Each row is a point on a landscape with many peaks, with its height.
From any point a climber steps to the highest of the 2 points nearest to it. It stops when none of these is higher. Distance is the straight distance between rows; heights are no part of it.
voke: [ -9   1   8  11   2   9   9  -5 -15   0  -1  13   3   9   1   8  21 -14
   8  -3 -12 -18  -5   3]  (h 371)
gome: [ -3 -11 -16 -19  -5  -8   7  -2  39  20 -12 -19 -10 -15 -15 -23 -17   8
   0   0   8  27   9  -5]  (h 181)
sim: [-10 -19  -9   6  20   4  16  11  -5  -9   8  14   3   4   8   0   7  -5
  14 -21  -3 -22  -3  -4]  (h 418)
vapul: [-15  -8  -1  23   1   2   8   2 -18  -1   0  24   6   3  19   0   6 -14
 -19 -19   2 -19  -7   4]  (h 452)
kuzap: [ 14   3  -1  -8  -1 -13   0   4  14 -12  -4 -23   2   4  -3  12   4  24
  -5   8  10   6  -3 -20]  (h 575)
lif: [  6  15  -2 -13   1  -9   4 -11  17 -11   4 -25 -11   7 -11   6  -2  15
   8  18   1   7  -6 -13]  (h 740)
meli: [ -3  -6 -11   5 -11  10  10   5  -2   9  10  -5  12   2 -10 -16   7  23
   3  -4   3   9  14  -6]  (h 475)
potim: [  9  10   3  -6   4 -11  -4  -8 -16   0   4  -7  -9   6  -6   7 -15  -4
   7   7   0  -8  -6  -2]  (h 753)
finaz: [-12  -4   7  31  -6   5  13   0 -17 -11   1  11   9   5   5   7  15  -4
 -10  -2  -6  -7  -2   1]  (h 408)
Zono: [ -8  -8  -5   5  17 -15  -3  14 -13 -22  13  13  -1  -4  27   3  -8 -21
  -9 -12   8 -16 -17  -5]  (h 498)
zaden: [  2 -12  -4  15 -26   4   1   4 -15   6  -2   9  19   2 -12 -14   9  12
  -7 -11  -1  12  15  -7]  (h 570)
ripo: [ -1  16  -8 -18   9  -1  -6  -4  24   4  -8 -11  -1   3  -3  -4  -4  13
   6  13  12   7   6   7]  (h 477)
dib: [ -9 -11  -3   1 -12  -9   3  14  20  15   7  -9  -9   2  -4 -20  18  11
  -2  19   2  11  10  -8]  (h 13)
Zotu: [  2  13  -1 -18   7   2  -3  -9  -2   6  -4 -13   3   3  -8   1  -5   8
   5   2   9  -9   0   6]  (h 600)
sug: [  0  20  13 -15  19  -3  -2   0   8  -8  -4 -16 -13  -9  -2  22   6  -8
  13  17  -8 -11 -12   9]  (h 306)
safur: [ -9 -11   2   0 -14  12   9 -11 -19  25 -17  20   8  14 -15   4   8   0
 -12  -9  -7   2   0  -9]  (h 276)
navog: [  6   4   5  21   1 -14  -8   2 -31 -13  10   4  -6   6  15  18  -5   0
   0   3  -3  -6 -13   1]  (h 588)
kefum: [ -3  -2   2 -16  -7  12  -1  -4   3  21   4   7   4  -5 -13  -9  11   2
   4  -6  -1   4  16   9]  (h 283)
dazag: [  8  -5   5   7  -5  -4   3   5  -4  -4   4  16   0  21   0   5  18  11
   8   1  -6   3  -9 -25]  (h 533)
rifu: [  4   0   0  -2  -2   8   2  -1 -19  -4  -3  18  21  17   3   6   4  -5
  -4 -15   1 -20   0  -9]  (h 335)
dega: [ -7   1   4 -12  27  -5  -5  11  -8  -5   6  -2  -7  -6   6  16  -9 -19
  -1 -11   4 -23 -14   1]  (h 410)
marel: [ 13  -4   5  13   7 -14  -5   8 -15 -16   3  -1 -11  -9  19  16 -13  -8
 -14  -6   5  -4 -16   2]  (h 677)
muro: [ 14 -12   3  -9 -19   5 -13   3   5  17   4   4  11 -26  -8  -6  -2 -12
   7  -8  -6  24   4   5]  (h 536)
rivip: [ -2  17  -7  -5   8  -5   1 -12  10 -20   1 -30 -12   8  -3   2  -4   3
  19  22 -14  -3  -5   0]  (h 604)
fop: [ 12 -14   5   8  -4  -4  -8   7 -20   1   1  22   0 -20   9   3  -2 -13
  -6 -21   3   5  -8  -8]  (h 442)
movet: [ -1 -11 -11   0  -5  -1  18  -2  35   6 -12 -26 -13  -7 -11 -18 -19   6
 -16   4   2  34   8 -11]  (h 269)
rimor: [ 15  -5   5   9   1   9   2   6  13  10   9  -6 -10   3 -11  -9   4   9
  12   2   1  10   7 -13]  (h 493)
zila: [  3  -7  -1  18  -5   5  19   2  -9   3 -16  18  12  19   4   9  25   6
  -5  -2  -9   1  -4 -19]  (h 471)
Mitu: [ 18   0  10 -14 -11   6 -18   1   1   6  -6   6  14 -25  -2   7  -8 -10
  -3  -8   1   8   1   1]  (h 416)
zun: [  1  12  14   6 -15   6  -8   3   4  -6   2  12   0  17   3  -1  11   3
  -8  21  -4   3   5  15]  (h 537)
tonen: [  6   5   1   6   3  15   1 -10  21  -7   0 -22  -8  -1   2  -1 -18  -1
  -2   8   0  18   9   4]  (h 238)
Ronot: [-11 -13  -7  -4   1   4   5   1  -6   1 -10  27  22   1   5   3   8 -19
  -8 -27   3 -19  -2  -8]  (h 376)
deze: [ -8  -2  -8 -22 -13  -7  -1  11  34  28  -9  -2   4 -20  -5 -25   8   9
   1   4  14  17  10   4]  (h 63)
Mor: [ 15   2  11   4  -8  -1  -3   2 -10   0   1   6   2  -1   2   9   5   2
  -7  -3   8  -5  -1  -3]  (h 589)
duvib: [  9   1  -6 -10  23  -4  -6  -4   3 -15   3  -9  14   2   1  14  -4   4
  10  -7   5 -22  -7  -5]  (h 312)
Gesi: [ -4   9   9  10   3   0  -4  -5  10  -9   2 -23 -24  -8  13   1  -4  -7
   2  28  -9  14  -1  10]  (h 419)
Zoki: [ 10   0   3   1 -18  -3   0   0   9  -9   4  -8   2   0  -2   4   2  17
 -10   9  10   7   7  -6]  (h 474)
gimu: [-17   3  -2  16  -5   5  14  -6  -8  -7   6  11   1  20  -2  -1  22  -2
  22   5 -24 -12   0   9]  (h 343)
Nif: [  0  14   5  15  -4 -13   3  -1 -21  -7  11  -2 -14   8   4   8   5   3
  14  16 -17   1 -10  -3]  (h 535)
pobi: [-10  13   3  -3  -4   1  -9   3  13  -3   8  -4  -6   9  11 -10   4   2
   4  23  -4  -5  10  13]  (h 614)
vokop: [ -4   0  -6 -15   4   9   7   2  13  19  11  -6  -6 -10  -7 -20  -7   7
   9  -3   6  11  18  17]  (h 287)
vin: [  3  -4 -11 -24  -9 -10 -12   0  27  15 -13  -8   4 -22  -6 -11  -3   1
   3  -1   8  27   5  -1]  (h 108)
dus: [  0  13  11 -19  19  -7  -4   0  -4  -5  -6  -1  -3 -11  -2  21  -5 -11
  -1   7   1 -24  -8   8]  (h 357)
vub: [ -9  20   6   4 -12   2  -6  -4 -17 -12   5   8   4   9   3   8  10   2
  -6  11  -3 -12  -1  13]  (h 487)
golab: [  5   0  -5   0  25  16   5 -13  22 -13  -5 -20   6  -5  -8  -2 -21  -1
   6  -3  -5  13   6  17]  (h 177)
fep: [ -7   9 -12  -6  26   5   6 -10  36  -9 -26 -17  -3   2 -11  -7 -11   1
   0   2   1  14   3  11]  (h 120)
lovol: [ -1   4  -3 -14   0  -9  -3   1 -18  -8  -8  14   7  13   8  11   3  -5
 -15  -8   6 -30 -14  -3]  (h 307)
Befat: [ 12   0   5  -4   2  12  -6  -6   8   2  -3 -14   5 -19   0   2 -10  -3
   2  -6   3  11   7  -2]  (h 317)
sirol: [-17  -6   2  11  19  -2   2  13 -11 -14   6  26   1   3  16   6   1 -24
   9 -11  -2 -24 -11  -2]  (h 458)
koga: [  0  19  10  15  -8 -14  -8  -9  -3 -18   4 -10 -17   0  10   6  -7  -3
  10  25 -15   3  -9  10]  (h 483)
Zub: [ 12 -13  -1  -4   0  -1   3   5  27   7   3 -22 -15   1  -9 -11  -8   6
  -4   4   6  22   5 -14]  (h 374)
fugum: [ 14 -14   6   5   9   2 -11   8 -10  -4   5   1   1 -19  12   9 -18 -18
 -10 -21   6  -7 -13  -1]  (h 543)
Rok: [-17  -3  -7  -4  25 -21  -6   8 -13 -11  14   6 -20  -5  13   3 -18 -23
  -1  -5   2 -18 -11  -3]  (h 455)
kur: [  5  -3  -1  -7  17  11   9   1  -5  -3   5   1   5  -3  -1  -3  -2   1
  15 -16   0 -20   0   1]  (h 367)
taba: [-18   0 -13 -13 -18 -11  -2  17  29  19   5 -11   2   3   3 -23   4  12
  -4  11  11   8   5   1]  (h 32)
gutur: [ -1 -12  -1 -11  10   0 -11   7 -11   1  -5  17  15 -14  12   4  -7 -23
  -6 -23   8 -18  -6   6]  (h 439)
bozu: [ 10 -16  -1  -8  -9  -4   1   8 -15  17  -3  19   4  -3  -4   4   9  -7
  -3 -25   4   2  -3 -13]  (h 373)
tuve: [ -4   5   1 -11  14   4  11 -18  21   0 -25 -28 -12  -3 -10  -4 -14  -6
 -11   9   1  18   0  16]  (h 72)
Lepo: [  0 -14  -3 -11  -7   7  13  -7 -13  12  -7  11   8   3 -11  10  18   0
 -12 -15   3  -7  -7 -17]  (h 322)
kavu: [  9  -8   1  10 -19   6  -9   8 -14  12   0   9  11 -19 -10 -11  -2   5
  -2  -4   0  21  14   4]  (h 729)
Dulu: [ -7   6 -10 -17   7  11  -5  -6  28   8 -11  -3  10  -7  -8 -14  -9   9
  15  -1   8  12  17  12]  (h 372)
saguk: [  7  -4   0  11   2   9  -8  -1 -17   6  16   3  11   6  -1  -5 -16  13
   3  -8   2   2  14   0]  (h 417)
Kan: [  9   1   2  14  -7   4 -15  -6 -29   7  11  -4  -8  -4  -6  -8 -16   7
  -3   3   4   3   7   9]  (h 488)
nimol: [  8   6   1 -11  -3  -4   2 -10  27   3 -16 -20 -17  -4  -6   1 -17  -9
 -24  16   6  20   2  10]  (h 28)
Fad: [  6 -11   0   5  -4  16   1   4  12   5   3  11   2  16 -13  -2  21  17
  16  -3   1   8   3 -23]  (h 621)
fege: [-12  15  -5   0  -3  -8  -2  -8   5 -13   8  -8  -4  11   4  -7  10   4
  24  17 -21  -9   1   7]  (h 539)
rozum: [ -9   3   1  19 -16   3  18 -13   2   2 -11  20   1  26  -3   8  20   9
  -4  17 -20   4  -7 -14]  (h 415)
roga: [-12   0  -1  22   3 -18  -7  11 -32 -16   2  19   4   9  25   8   1  -6
 -13  -5   6 -10 -21   3]  (h 542)
ket: [ -4  -7   0  22  -9  -8   3  11 -29  -8  -4  19   6  -4  15   0   2   4
 -16 -17  11  -7  -6  -1]  (h 499)
luzo: [ -1   3 -10   1  -4   6   6  -2 -11  -1  18   1   3  10  -3 -12   4  16
  13   3  -9  -3  14   5]  (h 414)
Pogi: [ -7   3  14   1   1  15   1   0  -9  14   1  10  -3   0 -10   3  17  -1
   1   0  -4  -4   6  14]  (h 330)
sagav: [  4  14  10   2  -7  -1 -14 -11 -10   4   5 -11 -11  -2  -1   3 -17   1
  -7  14   0  -9   5  18]  (h 599)

Where does a climber stop that starts at each point below?
kefum | marel
taba | Fad
fep | kavu
nimol | kavu

Call two points neighbours if one is among the 2 nearest of the other. Go from one point of each pair to the other, from neighbour to neighbour, staying as high as possible. Name the lowest point that can't be avoided.
Zono / potim | duvib
kavu / potim | luzo
lif / pobi | fege
